Each row is a point on a landscape with many peaks, with its height.
A climber steps from a point to the highest of its 2 nearest points, and stops where none of them is higher. Distance is the straight distance between rows; heights are no part of it.
q_108: [  1  -9  -5  18 -14  20  -7 -11  -4 -28  -1  16   1 -12   5  11  21   7
 -16  -3  -8  -1   4  22  16   5 -16  12   1   7]  h=323
q_706: [ -3  -8  10   5  -6  -6   2  16 -15 -17  12   4   8   8   4  -9  27  -3
 -10  -2  15  -4 -13   0  24  21   3  16 -29  -3]  h=100
q_733: [ 15  15  24 -10  20 -18 -20 -11  18  29  16 -15   9   7 -14 -21  42   2
  17  30  -8  11   5 -25 -24  -4  15 -24  26 -10]  h=329
q_365: [  4   3  -5 -12  22 -36   0   3 -18 -13  -5 -10  16   0  -7  -7  -1  -2
  -6  -4  18   3  10  -1  -6   5  17   1  -4  -2]  h=139
q_386: [ 21  20  -8  -8   0  22  -7 -14   4   5   0 -18 -14   5 -10 -20  34   1
  11  12  -8   3  -8 -14 -23  -6  28 -10  46  -2]  h=152
q_456: [ -1 -33  25  20 -24  -2  31   9  13  16 -10  -8 -20   6  18   1   9  22
   2  -5 -14  -5 -16  -6  14   5  -3   6 -40   5]  h=299
q_172: [  8 -29  13  11   4  -8  22   3  -5   0   0  -4 -13  -1  -5  -3  34  10
   6  -1 -12   6  -6   5  16   2  -3  -4   6  13]  h=367
q_909: [  9  12  25  -9  27 -37 -11   8  26  36  18 -17  10   7  -4  -2   7 -13
  13  28   0  15   3 -21 -22 -10   5 -13  -7  -9]  h=258
q_230: [  5   4  -7   7  -9   3 -31   8  15 -39  19  26  19  -1  12  24   1 -13
  -6  16  10   6  25  13  -3   2  -9  26 -17  -1]  h=59
q_302: [-16  15 -13   5 -21   2 -14   1  19   5  -7   6  -9   1  20   3 -56  -5
  -1 -23  -3   9   1   6   4  -9  -5  18 -30  -7]  h=588
q_499: [  3   3 -14  -5   9   0 -12 -10   3  -7 -22  24   8   2 -20  16 -28  18
  -6   2  -8  -1  34  10  -8 -24 -11  -2  30  15]  h=110
q_131: [  7  16   5  23  11  -5 -15   3  16   9 -14  10 -26   5  12  19 -21  -2
   4  -3 -10  24  13  -1 -13 -24   9  20   0   3]  h=115
q_336: [  1   8  -6  -5  -3   5   3   0  12  19  -7   1 -18   8   1   6 -31  -3
   2   6 -16  -2   3  -1 -14 -14  -6  -3  19  13]  h=101
q_572: [ 20   5  -1 -18   5  -1  -3   3   8  14  -1  -7  -7  11 -17 -15   0   3
   5  21 -16  -7   5 -13 -25  -9  14 -15  39   4]  h=519
q_466: [ 16   0  -1 -15  12 -14   2   0 -14  -4   4 -16   8  -6 -13 -24  34  -3
  -1  10   7   6 -10  -5 -10   9  17  -9  21  -2]  h=99
q_557: [ 19  12  -5   8  -5  20 -19   7  26   2   2  25 -16   8  -7  11 -13   7
   2  18 -22   7  12  -4 -15 -12   0   0  29  10]  h=136
q_136: [-21   3 -18  -3  17  24  12 -34 -21   2 -33  -1   2 -18 -15   6 -12   5
   3 -21   6  -4   1   3   1  -3   3 -16  37 -14]  h=184
q_606: [  3 -28  25  19 -16   6   1   8   4 -19  22  10   0   0  20   9  32   9
 -10   8  -3   0 -10   1  25  16 -15   7 -24   8]  h=340
q_143: [-26   5 -10  15 -10  31  10 -25   3  21 -11   4 -23  -3  13   2 -27   6
   6 -16 -12  -4  -6   2   5   0 -23  -1   1  -2]  h=366
q_102: [-12 -18   2  22 -12   9  21 -15  11  15 -19  -2 -24   1  10  17 -22  23
   5 -18 -32   0   4   5   8 -14 -17  -2  -4  15]  h=173
q_161: [ 12   2 -10 -26   3 -20 -21  18   5 -26  16  11  33   6  -8   2 -27 -12
  -9  21   9  -8  28  -1 -19   4   2   0   2   4]  h=408
q_346: [-23   3  -7  13  13   7  18 -17 -15  11 -44 -15 -13 -13  -7  15 -22  12
   1 -35 -10  -1   7   4  15 -14   7  -5  -2  -3]  h=121
q_275: [ -3 -17   0 -26  -2  -4  13   6  16  23   0  -1  -5   8   0   9 -47  -1
   3   7 -16 -12   1   4  -9  -9 -25 -17   9  20]  h=279
q_670: [  5  27   2   6   5 -19 -26   5  12  -6   1  10   1   6  12   5 -19  -8
   1   7  10  16  15  -6 -22 -12  16  22  -9 -11]  h=148
q_635: [  2  10  28  24  17 -20 -12   8  31  27  26  -2  -9   3   7  15  11 -10
  11  12   0  32  -9 -11  -5 -14  -7  -3 -17  -9]  h=204
q_473: [-25  -6 -18  -5  12  30  24 -31 -17  18 -30 -13 -11  -4 -15   2   2   6
  14 -17  -2  -8 -11  -1   4  -9   1 -26  43   1]  h=201
q_241: [ -1   8  -7  17   9   4   2  -6 -20 -22 -20   6   0  -9  -7   4  12   4
  -7 -16   4   9   8  12   9  -1  12  13  -2  -6]  h=604
q_145: [ 16   6   9  -7  16 -17 -16  11  17   2   9  13   3   6  -2  -1 -11  -4
   4  22  -6   8  15 -13 -19 -15   9  -1  13   5]  h=134
q_39: [  5  -9   9 -13   2 -14 -28  31  13 -20  46  12  23   4  15  13 -12 -18
   6  23  14  11  15  -2  -8   7  -3   6 -26  -7]  h=34
q_171: [-20 -17   3   0  -3   7  33  -3 -32   1 -25  -8  13  -7 -12 -10   1  16
  -6 -35  14 -18 -15   4  30  12   6 -10 -20  -9]  h=269
q_993: [ -4 -18   7  -2  -4 -15  22   8   3   9  -6 -10  -6   5   3  -1 -10   6
  -6  -7 -11  -8  -3   5  12   0  -8   0 -15  13]  h=448
q_784: [  6   5   6 -13  16 -34   6   9  -1  20 -14 -25  -9   5   2  -3 -16  -9
  -1  -1   6  -3  -7  -5 -10  -8  17   3 -13   0]  h=476
q_137: [-32  -4  -8  25 -31  27   5 -19 -11  -7 -22  19   4  -7  11  -4 -11  11
  -6 -31  -1 -22  -1   5  28   6 -22  10 -38 -15]  h=237
q_193: [ 11  15 -19 -20  -4 -11 -16   5  -4 -19  12   3  24   5  -7  -7 -18 -14
  -9  14  12 -11  15   3 -20   9   3   5   9  -1]  h=355
q_484: [ 24   9  -4 -20 -11  16 -11  17  17   1  30   5   3   3   1 -10  -1 -11
   4  34 -10  -7  -5  -3 -21   9   2  -9  25  -4]  h=369
q_556: [-17   7 -16 -19  -8  -1  16   1 -25   4  -4 -20  11   2  -5 -17  -9 -13
  -8 -15  23 -18 -18   1  13  20   1  -3  -6  -5]  h=76
q_992: [-26   0   3  10 -28  29  25  -6  -9  22 -10  -6  -7   3   9 -13  -4   6
  -7 -23   5 -23 -29  -9  22  15  -3   4 -28  -9]  h=313
q_206: [-10   6 -12 -12  13  12  26 -10 -19  17 -26 -27  -8 -10 -12  -5   2  -2
  -1 -21   8 -10 -19  -2   6  -2  17 -14  12  -1]  h=249
q_348: [-22  -9 -13 -10   4  26  30 -18  -8  40 -23 -28 -26   1  -6   3  -1   2
  14 -12  -8 -11 -22  -6   2  -7  -1 -20  28   7]  h=222
q_419: [-16 -10  21   7  22 -45  -1  11   4  -4   7  -2   5   3   7   3  -4   5
   6 -15  22  16  10 -10  15 -10  -3  12 -49   6]  h=371
q_368: [  3 -21  -1   6  -6  18  18   2 -22 -15  -5  -1   5 -12  -8 -14  42  11
  -7 -10   1  -9 -22   6  29  20   4  -3   5   0]  h=119
q_45: [ 12  19  -6 -29   0 -19 -19  16   7   9  18 -12   9  10   9 -10 -38 -21
  -2  16  15  -5  -1  -6 -22   1  17   5  -5  -8]  h=189
q_951: [ -1  -3 -15  12  -9  29  -2 -19   0 -10 -11  21  -8  -8  -8  15   3   8
  -4  -2 -22   2  12  15   7  -5 -23  -4  36  13]  h=261
q_330: [ 13  15  -5 -31  10 -23 -14   9  11  13  -1 -14   3   9  -4  -1 -44  -9
  -6  10   9 -16   3  -7 -24 -12   9  -1   9   3]  h=211
q_543: [ 13 -13   5  14   1   3  -7  -1   4 -31  13  20   5  -9   0  14  27   3
  -8  12  -3  10  15  16   8  -4 -12  10   6  15]  h=363
q_799: [-31  15 -15  18 -26  32  -3 -19  -8  -4 -14  13  -3  -7  12  -2 -14  -1
  -6 -23   7 -10  -7   6  15  11 -17  13 -27 -14]  h=221
q_680: [-26 -11  -1   4 -33  21   8 -12  15  28   1   4 -18   1  26   0 -45   4
  10 -12  -7 -10 -14   3   7  10 -24  -6 -26  -6]  h=491
q_753: [ -6  15 -11 -29 -18  25  -6   6  16  22  22   1  -1   6   8  -2 -48 -17
   0  10   7  -9 -13   6 -20   1  -6 -11  11  -4]  h=77
q_47: [ 11  -7   6  -2   8 -12 -18  11  19 -23  17  26  12   0  -5  16 -14   5
  -2  17   2   5  35   1 -11 -13 -10  11   1  17]  h=181
q_539: [  1   1  15  35  -3  10  10   0  12  18  -8  -1 -38   2  18   8  14   6
   5  -5 -20  17 -11  -1   5  -9   9  16 -11   3]  h=499
q_642: [ -3   5  10  26 -25  22   8   7  -1   7  -5  -1 -22   1  16  -3  19   2
  -4 -14  -6  -1 -27   0  16  11   6  20 -27  -6]  h=502
q_911: [-29 -18   1  21 -30  12  17  -9 -21 -13 -26  15  15  -3   4  -4  -3  26
 -11 -36  -1 -24  -2  -5  36   1  -9   9 -44 -15]  h=262
q_708: [ -2  16  -6  12  12  -5   4  -1 -12  -5 -19  -6 -10  -5   0   2  -3  -2
   0 -18   3  11   2   1   1  -7  20  13  -1  -4]  h=556
q_651: [-14 -15  -1  31  -7  13  18  -8 -12 -14 -23  10  -5 -11   5  12   4  25
 -10 -29 -11  -5   7  13  24  -5  -7   7 -17   3]  h=137
q_405: [ 21 -12   4 -16   8  -6  -7  17  18 -11  12  23   8   1 -12   7 -22   5
   0  21 -15  -8  33  -1 -13 -14 -12  -9  18  23]  h=206
q_823: [-24  -9  -4  16   3  29  29 -25 -18  19 -31 -11 -18 -10 -12   2   3  17
   6 -36 -12  -7 -15   1  23   1   4 -16   6  -4]  h=166
q_40: [-12   2  19  20  25 -30  -9   2   2 -10  19   2  13  -1  -2  12  26   7
   4  -9  24  26   6  -8  14 -15 -12   8 -30  -5]  h=484
q_618: [ -2  12   8  34 -14  30   7  -1   4  14  -7  -3 -36   2  19   8  22   4
   4  -7 -16  10 -25  -1  12   3  13  16  -8  -5]  h=581
q_978: [ 10  -3 -10 -27 -13  -4  -4  27   4  -4  35  -2  20   6  10  -4 -36 -23
  -1  16  10  -8  -1   8 -11  19  -4  -5 -11  -5]  h=48
q_646: [ -8  16  -9 -17 -11  15  -8  -3  19  28   3   6 -15   6   5   2 -52 -12
   3   7  -2  -6  -3   0 -20 -11  -8  -9  21   4]  h=87
q_716: [ -9 -22  13  25   2  -3  24  -2 -10  -2 -29  -2 -10  -6  -1   9   1  26
  -1 -31  -8   5   4   7  23  -9   7   5 -20   5]  h=161
q_391: [  1 -14  -8  12 -18  27  -2 -12  -3 -20   1  21  -4  -9   3  12  13   7
 -11   4 -21  -5   7  19  14   3 -28  -1  20  16]  h=291
q_825: [  0 -19  24  35  -8  11  -1  -3  -6 -20   5  13  -8  -4  13   8  48  14
 -10   0   0   4 -14   2  32   5 -10  10 -25   2]  h=392
q_457: [ 12 -28  15  11 -20  15  -5  14  12 -17  37   8   1  -2  24   8  17   0
  -1  15  -8  -4 -10   8  11  22 -18   0 -21   6]  h=301
q_793: [ -3 -21  -8   0  -2  23  22 -10 -20 -16 -13  -4   3 -15 -14  -4  32  13
  -2 -16  -9  -2  -9  19  24   9  -8 -15  28   3]  h=131
q_53: [ 21   0  13 -15  20 -15  -8 -14   6   6   7 -18   3   5 -16 -28  51   5
  17  23  -7  11   3 -15 -13  -4  18 -22  41  -9]  h=357
q_452: [  9  17  11   8  22 -16 -17   1  20  15 -13   3 -21  12   0  13 -18   7
   8  11 -13  15  15 -12 -22 -31  20   8  15   2]  h=102
q_913: [-30 -19  -8   1   0  21  37 -22  -9  32 -28 -13 -25   1  -5   4  -4  10
  12 -20 -16 -12 -17  -3  10  -1 -10 -19  12   8]  h=198
q_653: [  5  -3   0   0  18 -28 -10   2  -9 -27   6   2  14  -4  -6   4   3   0
  -5   2  18  10  19   3  -4  -4   7   8  -6   5]  h=151
q_124: [ 13   5  -9  -6   0   0   3   4 -15 -15  11 -11  10  -4  -4 -18  31 -13
  -3   9  10   0 -12   4  -1  18  12   1  13   0]  h=88
q_720: [ 13  24 -17 -29   7 -12 -11  -9  -5   2  -7 -18  10   5 -17 -16 -15   1
  -7   6   6 -23   1 -11 -31  -1  21  -9  30   1]  h=256
q_60: [ 21  10  -1  -8  -4  23 -21  17  31  10  11  21  -5  10  -4   5 -27   3
   8  30 -16  -1  10  -5 -28 -11   3  -6  28   5]  h=162
q_440: [-20  13 -19  -4  -6  21   6 -23 -15   6 -12   5  -3  -2  -4  -4 -17  -6
  -2 -11   5  -7  -6   5  -1   5 -15  -6  16   0]  h=165
q_850: [  4 -10   7  12  12  -8 -20  -4   6 -39  24  22  16 -10  -5  22  30   2
  -4  16   8  16  22   5   5 -10 -12  10 -10  11]  h=393
q_934: [-21   7 -22   9   3  30   7 -34 -23 -11 -27  14   6 -24 -14   9  -1   6
  -2 -19  10  -3   4  15   7   5 -11 -10  25 -13]  h=167
q_800: [ -8 -12  28   6  24 -40   4   9  10   0  27  -4  16   5   1   7  18   1
   8  -1  20  18   8  -9  12  -7 -14   0 -37   6]  h=428
q_814: [-25 -19  12  10 -26   7  30   4 -26   1 -22  -2  15   3  -4 -12   1  21
  -7 -32   4 -28 -17  -7  35   8   0   2 -41 -10]  h=284
q_627: [-18  32 -30   6 -21  30 -10 -19 -24 -16 -12  12   9 -10   0   2   2 -13
 -10 -10  21 -13  -8  13  13  20  -7  15  -7 -19]  h=197
q_561: [ -4  -5  14  21  10 -14 -21  -1   0 -27  19  12  11  -6   0  15  29   4
  -5   2  22  17  12   1  14  -5 -12  17 -28   2]  h=433
q_286: [ -2  -5  15  34   6  16   4  -8 -14 -16 -13  13 -14 -11   8  11  41  14
 -10 -14  -2  10  -8   7  28   1   9  15 -11  -3]  h=464
q_754: [ 10  32   2  16  16 -11 -31 -16  -2 -12   9   0  20  -3  -2  -2  52  -4
   2  12  20  19  -5  -9 -18   3  17  -1  10 -19]  h=245
q_313: [ 12 -10   2 -26  21 -26  21   6 -21   6 -10 -29  12  -4 -16 -24  29  -6
  -1   5  12  -6 -15  -6   2  12  22 -16   6  -1]  h=112
q_728: [ 12  22   5   0  13  -9  -7   1   3   9   3 -11 -10   4   2 -10  14 -12
   2  10   1  11 -10 -11 -16  -4  24   9  12  -7]  h=169
q_409: [ 18  14   0  10  -1  21  -6 -13   3  -2   1  -9 -22   2  -4  -9  51   1
  10  14  -8  12 -18  -8  -5  -1  13  -2  41  -6]  h=135
q_49: [ 26   3  -4 -25  16 -12 -10 -17  -9 -15 -10  -7  18   0 -24 -20  25  13
   4   9   2  -2   5  -6 -24   0  29 -18  40  -8]  h=187
q_888: [  9   6   0   4   0   7   7   7  -3   5   5 -11 -17   5   4  -8  11  -2
   3   4  -8   5 -10  -2  -4   4   9   5  10   5]  h=185
q_85: [-34  -6  -3   8 -17  18  16 -25  14  30 -15   5 -23  -1  21   7 -43   8
   9 -14 -14  -6  -3  -1   2  -7 -26  -6 -14   0]  h=419
q_550: [ 16  -4   5 -16  -2  -7 -19  20   2 -19  47   7  26  -3   4  -9  26 -22
   3  36   7  -1   4  -4  -6  20  -5  -5   1  -4]  h=341
q_969: [-15  -8 -14   1  -8 -15   6   4 -16 -21 -11   3  16   0   4  -2 -20   6
  -8 -31  15 -10  11   9  22   6  -6  16 -35   0]  h=98
q_590: [ 16  20   0   4  16 -12 -24   3  18   2  -9  16  -7  12  -8   9 -16   5
   0  17  -8  11  26 -10 -29 -22  19   9  21   3]  h=116
q_522: [  5   7 -18   1  -6  17 -15  -7  13 -13 -11  33   7   0 -16  16 -25  11
  -1   8 -12  -2  31   8 -11 -13 -20  -7  33  15]  h=124
q_195: [-32   6  -7  12 -18  35  21 -16  -8  27 -13  -5 -18  -3  12  -4  -5   4
   2 -20  -2 -13 -21  -5  13   8 -10  -2 -11  -7]  h=331
q_770: [ 10  -4   4 -14   6 -21  11  11   4  14  -1 -14  -6   4  -1  -3 -18  -9
  -4   7   0  -3   1   2  -5  -4   1  -1  -3  10]  h=527
q_319: [  7  24   2  10   6 -12 -32   0  -3 -13  19   2  14   0   2   0  30 -14
   1  14  25  12   1  -7 -15  12  10  10  -6 -17]  h=271
q_864: [  2  -1 -14  -6 -11 -11 -17   9   2 -29  17  12  17   0   5   7 -12  -9
 -10   4  15   1  20  12  -1   3  -6  21 -19   1]  h=78
q_910: [ 27   2   3 -33  18 -20 -12   1   7  16  -7 -18   4  12 -19 -16   1   6
   5  27 -10 -14   8 -17 -27  -9  20 -20  34   3]  h=450
q_270: [ 12  25   2 -11   7 -24 -30  12  13  -4  20  -4  12   9   9  -4 -25 -17
  -1  19  17   8   6 -13 -31   0  18  11  -8 -10]  h=170
q_730: [-26   9  -9   3 -31  15  -9 -12  16  21  -1   7 -14   0  24   5 -58  -4
   7 -23  -2   1  -6   6   2   1 -12   8 -29  -6]  h=551
q_984: [  0   9  18  -4  30 -43  -5   7   5  23 -15 -22 -10   5   3   4  -7  -8
   4   1   7  14   4 -10 -13 -21  15   4 -18  -2]  h=437
q_398: [ 15 -30  17  -4  -3   5  -3  21  11 -22  37  11  12  -5  10   4  21 -10
  -2  25  -9  -2   3   5   6  17 -21  -9  -6  12]  h=306
q_688: [-12 -14   3 -15   3 -18  25   1   3  27 -23 -25 -12   4   0   4 -27   1
  -2 -19  -7 -12  -7   2   5  -6 -10 -10 -12  10]  h=379
q_816: [ 19 -30   8 -11  -2   0   9   9   5 -20  24   9   8  -2  -1  -3  24  -6
   4  16 -17  -4   5   2   9   9 -19 -11  12  14]  h=328
q_526: [ -3 -20   8  -2 -13  -8 -27  27  13 -30  44  12  11   7  23  15  -4 -15
   1  11  16   8  10   8   7  13  -7  14 -43  -8]  h=57
q_67: [ -2   7 -16 -13 -10   2  13   4 -24  -6   3 -18  14  -2  -7 -22  17  -9
  -9  -9  17 -12 -20   3   7  23   8  -2   1  -6]  h=80
q_310: [-22  23 -23  24 -20  24  -9 -16 -15 -13 -25  11   1 -11   5   8  -2  -7
 -13 -24   7  -5   0  14  15   7   0  23 -26 -17]  h=209
q_194: [  5 -13  -7   9   5  16   5 -12   1  -5 -16  12 -13   1 -10  16   0  16
   4  -2 -27   7  13   6   8 -15 -11 -12  39  17]  h=234
q_82: [ -2  -9 -12 -10  14 -16   3  -8  -6 -10 -18  10  12  -5 -14  10 -33  14
  -5 -12  -5  -4  24  13   0 -19 -10  -8  15  15]  h=97
q_810: [ -6  19 -20   0  -7  26 -18 -18   7   4 -14  29   0  -2 -14  13 -24   5
  -1   8  -5  -2  19   4 -16 -10 -16  -4  39   4]  h=138
q_295: [ 29   7   0 -18 -11  12 -21  19  19 -16  35  17  20  -2   1  -6   7 -15
   1  38 -10  -7  10  -2 -20  13  -4  -7  20   1]  h=314
q_987: [  0   8 -13 -26 -25  30  -4  10   8  13  34   2   6   4  10  -9 -34 -23
   1  16   6 -11 -19   9 -16  20 -14 -12  15  -3]  h=69
q_671: [ 21   6  -6 -17  -9  12 -28  24  16 -16  32  20  18   3  10   6 -19 -17
   1  32  -1  -2  14   5 -20   9  -2   2  -3 -10]  h=251
q_508: [ -3  21  -3   5   2  -8  -2   8  -2  11  -9 -12 -13   5  11   0 -16  -8
  -4 -12   5   7  -6  -1  -1  -1  15  21 -21  -4]  h=526
q_886: [ -7 -11   0   8 -21  -3 -24  19   8 -24  22  12   7   2  20  11  -1  -8
  -4  -1  13   5   4   7  14  10  -3  25 -46  -8]  h=75
q_199: [ 19  12  -2 -19  -7  10 -25  23  23   2  24  16   3   7   5   1 -40 -11
   2  27  -6   0   8   0 -25  -5   1  -2   7  -3]  h=202
q_420: [ -1 -11  -8  -5  -8  18  33   0  -9  24 -14 -26 -18   5 -12 -14  25   4
   7  -5 -12  -5 -29   1   9   7   2 -11  15   6]  h=223
q_384: [-14  -3  -4  28  -9  26  19 -11 -15   0 -25   3 -11 -13  -2   5   8  16
  -6 -30 -10  -7  -9   9  25   4   0   0   0  -1]  h=141
q_221: [  5  28  -2  19   0  -4 -27  -4  16 -11  -5  21  -8   1  10  18 -13  -4
   2   3   0  25  21   8 -13 -17   6  29  -9  -5]  h=132
q_509: [ -9  -9 -13 -28 -26  11   1  14   5   8  32  -5  13   4  10  -5 -46 -22
   2   3   9 -13  -9   9  -4  18 -20 -13 -10  -3]  h=58
q_869: [ 23  -8  10 -29  21 -26  -4  -2   5  11   2 -23   9  10 -17 -24  24  -2
   7  25  -1   0   5 -14 -23  -2  18 -25  30  -2]  h=394
q_239: [-13   0 -15 -14   5  26  33 -12 -15  27 -17 -31 -12  -4 -11 -14  17  -2
   3 -13   5 -15 -30  -4   4   4   6 -22  21   2]  h=239
q_511: [-26  -2  -9   3  -2  -7  14  -8 -22  -2 -32  -1   6  -8  -2  -1 -29   7
  -7 -44  12 -13   9   4  25  -2  -5   6 -32  -6]  h=106
q_787: [  5  -8   5 -20  28 -35  16  14 -24   7 -15 -31  10  -3 -13 -17  16  -9
  -3  -7  19  -5 -12   0   3   7  23  -4 -14  -5]  h=120
q_414: [ 25   6  -9 -14   6   9   0 -17  -8  -7 -11 -18   2  -3 -15 -21  38   9
   9  -1  -6   0  -7  -1 -15   1  25 -16  48  -8]  h=168
q_672: [ -8  -2  -1   3   8   4  29   4 -26   5 -23 -16   0  -5 -11  -9  11   6
  -3 -28   8 -11 -18   3  17   6  14  -4  -6  -5]  h=259
q_52: [-19  15 -24  -8 -26  33  -6 -20 -20  -6   4   6  10  -7  -1  -5   3 -18
  -6   3  16 -12 -10   9   3  26 -19   2  11  -9]  h=188
q_792: [  8  -8  -2  -7   6  -1  21   1  -3  19 -11 -22 -20   6  -8  -5   9   4
   5   6 -14   5 -11  -4  -1  -3   5  -6  16   8]  h=203
q_57: [  4   3  28   6  26 -33  -7   8  25  29  15  -4  -6   7   2  10   5  -6
  14  19  -3  23   5 -14 -12 -19  -2  -7 -10  -2]  h=227
q_897: [  3 -21   8   6 -10   4   7  10 -23 -19   6   1   5  -1  -2 -12  42   3
  -8   0  12  -7 -20   4  29  18   1   6 -15  -3]  h=109
q_595: [-19  -3  15  14 -28  21  28   3 -23  10 -24  -3   5   4   0  -8  12  12
  -7 -31  -2 -25 -26 -10  27   9  12   8 -35 -15]  h=298
q_341: [ 15   9   7  -3  20 -22  -5   3   0   2  -3  -7  -3   5  -4  -5   2  -4
   2   9   0   9   7 -10 -15 -12  18   1  16   1]  h=156
q_480: [ -3 -19   0  22   2   8  13  -7   7   2 -18   8 -23   3   0  22  -8  22
   5  -8 -37  10  15   7   4 -22 -12   2  18  19]  h=208
q_12: [  7 -18   3 -15   0  -3  11  12  17  -2   7  16   0   5  -2  12 -32   1
  -1   9 -19  -7  20   5  -6  -7 -22  -5   6  21]  h=236
q_818: [  3 -17  25  21  11  -7  15   6  11  18   4  -5 -22   5   5   6  36   4
  13   4 -15  18 -14  -4  11  -1   0  -5  -7   8]  h=399
q_394: [  3  -6  25  26  -2   3   8   7  14  17  12  -1 -26   8  16   5  23   0
  10   4  -7  17 -21  -4   5   4   0  12 -20  -1]  h=439
q_154: [-16  26 -21   2 -11  31  -7 -24  -3   9  -9  16  -8  -3  -1   9 -20  -7
   2   1  -3  -4   7   5  -8  -2 -14   0  23   0]  h=154
q_527: [ 23   3   2 -24   0  -2  -7  10   8   6  20  -7   7   6  -4 -24   4 -11
   4  31  -7  -6   1  -7 -21   8   9 -12  25   2]  h=431
q_421: [ 16  17  -5  -2  15 -14 -17 -15  -6 -19  -7  -4  12  -3 -16 -11  28   8
   1   8  10   8   7  -8 -22  -2  32  -2  24  -9]  h=205
q_844: [ -8  24 -10   9 -15   5 -12   6  11   9  -7   1 -16  -1  18   0 -30 -11
   0 -21   2  12  -7   4  -1   0   7  28 -29  -9]  h=555
q_62: [ 10  26  14  28  11   8 -28  -8  19   5   8  13 -13   0   5   7  28  -4
   5  18  -5  29  -2  -8 -16 -14   7   9  16 -11]  h=164
q_64: [ 11   5 -14 -29   2 -18  -2   7 -11 -14   7  -4  26   4 -14 -12 -16 -12
  -9   9  13 -14   4   2 -10  11  -4 -10  18   5]  h=322
q_566: [ 11  12 -13 -28  15 -21 -11  -4   0   0 -14 -10   8   2 -17  -5 -30   4
  -9   1   3 -18   7  -7 -20 -12   8 -13  26   4]  h=233
q_960: [-10  -4   5  11  -9  -4 -16  19  -7 -23  17   9  11   4  13   1  24 -12
  -6   0  21   8  -5  -1  21  14   0  27 -35 -12]  h=90
q_936: [ 14 -34   8   0  -3   1  17   3  -5 -18  10   2  -2  -7  -6  -6  33   7
   2   3 -14   4   1   9  16   2 -12 -12  16  15]  h=347
q_593: [ -6 -27  11   7 -24  -3  29   5   9  12  -7  -8 -13   3  10   0 -13  16
  -1 -14 -19 -10  -8   3  12  10 -15   2 -29  10]  h=373
q_134: [-15 -19   0 -27  -2 -12  18  -2  10  28 -11 -10  -7   5   2   7 -50  -2
   0 -11  -8 -18  -3   3  -5  -7 -28 -15  -8  15]  h=321
q_72: [ -7   1  17   6  25 -42   2  13  -2   6  -7 -15  -5   2   4   3  -4  -4
   0 -16  17  15   4  -8   7 -12  10  12 -35   0]  h=401
q_437: [ -5   3 -18   9  -8  30  10 -21 -18 -10 -16   3  -2 -16 -14   3  14   5
  -6 -12  -7  -2 -10  15  13   7  -7  -6  26  -2]  h=149
q_506: [  5  21  20  26  16 -11 -23   3  20  13  19  11  -9   3  12   9  17  -5
  11  19  -2  30   0 -13 -12 -15   3   5   3  -8]  h=183
q_815: [  9   1  -7  -9  14 -23 -17   3   0 -26   0  17  16  -2 -10   9 -11   6
  -6   6   9   9  33   5 -12 -17   2  11   4  10]  h=163
q_620: [ 16 -19  13 -21  12 -24   3  21   4 -11  28   1  18   3  -1  -9   6 -12
   5  26  -1   0  14  -4  -6   8  -9  -9   1   9]  h=420
q_256: [ 10  11   3   0  -1  -9 -28   5   2 -23  37   5  19  -1   9  -1  33 -20
   1  30  16   5   1  -9 -12  16   0   1   1 -15]  h=300
q_61: [ 10 -13   4 -26   8 -30  -7  22   2 -14  28   4  23   7  -1   1 -19 -14
  -4  21   9  -5  20  -3 -12   4  -1  -3 -10   7]  h=500
q_856: [ 12 -16  13 -14  12 -20  -7  15   2 -17  40   0  25  -4  -4  -7  38 -11
   6  24  11   2   7  -7   1  13 -11 -10  -1   3]  h=378
q_709: [ -4 -24  20  26   2 -11  25   1   6   8 -24  -2 -24   4   8  14   5  26
   3 -19 -18  12   1   3  14 -14   3   5 -22   9]  h=186
q_250: [  4 -13  11 -15  33 -48   9  12 -19  -2  -3 -21  20  -4 -13 -12  15  -1
  -3   2  27   3  -2  -5   3   2  15  -7 -14  -3]  h=128
q_840: [ 17  18  10   9  18 -12 -24 -12   5  -8   9   2   9  -3  -8  -7  45   5
   8  12   3  18   4 -13 -18  -5  15  -7  24 -12]  h=225
q_855: [-21   5 -20 -11 -17  28  10 -18  -8  10   9   2  -1  -2   3 -13  -4 -10
  -2  -2   9 -17 -16   2   4  18 -22  -8  20   0]  h=177
q_274: [ 12 -19  10 -18 -16  -6 -14  36  12  -9  46   6  15   2  20   4 -25 -18
   4  17   0   1   3   9  -8  11  -4   1 -26  -4]  h=30
q_507: [ 10  19 -17 -32   3  -6   6  -8 -15   2   2 -27  16   2 -13 -24   5  -7
  -6   4  11 -15 -13  -7 -17   8  17 -14  23  -5]  h=280
q_665: [-16   0  -4  21   3   6  18 -13  -3  21 -35  -9 -23   3   0  20 -25  15
   7 -30 -21   1   1   3   8 -16  -4   0  -3   9]  h=140
q_482: [ 10   4  -1   4  -8  11  -5   9  17   8   6  14 -12   5  10  13 -22  -3
  -1   7 -19   5   8   4  -9  -9  -4   7  12   7]  h=117
q_862: [ 11   9  21 -12  27 -34  -7   2  13  34  12 -27  10   5  -8 -16  27  -9
  10  27   4  10  -5 -23 -19  -5  14 -18  10 -10]  h=294
q_244: [ -6  -3 -15   0 -13  -6  -4   3 -11 -23   5   7  15  -1   2   0 -15  -2
  -8 -10  10  -5  11  13  14   9 -13  14 -24  -1]  h=89
q_830: [-24   1  -8  14   7  10  16 -14 -23   6 -37  -2  -3 -13  -5   6 -21  14
  -2 -47   3  -6   6   5  21  -6   3   1 -22 -10]  h=111
q_847: [  6   3 -20 -34  -4  -4  11  -3 -18   2   8 -21  20   1 -16 -23  -6 -13
  -4   3  16 -17 -14  -1  -4  16  -3 -19  20   3]  h=297
q_455: [ -9 -23  31  29 -10 -12  22  11  12   9 -10   3 -14   5  18  10  15  29
   3 -17  -7   7  -8  -7  19  -8  -2  16 -47   6]  h=238
q_73: [ -2  10  -5  29   4  24   0  -9 -19 -23 -26   7  -3 -18  -2   6  31   5
 -10 -19  10   5  -6  14  19   3  21  16  -5 -12]  h=541

Where does a climber stop that starts at each point below?
q_509 -> q_572
q_57 -> q_572
q_194 -> q_40
q_522 -> q_302
q_799 -> q_302
q_145 -> q_302
q_398 -> q_618
q_221 -> q_61
q_206 -> q_302
q_60 -> q_572
q_244 -> q_40
q_62 -> q_61
q_386 -> q_61

Call two points neighbours if one is among the 2 nearest of the other. Go from one point of each pair to the other, from neighbour to neighbour, staying as high as possible. Name the lowest point that can't be avoided.
q_572 / q_241 -> q_452
q_302 / q_618 -> q_457
q_241 / q_302 -> q_508
q_770 / q_40 -> q_419
q_61 / q_572 -> q_62
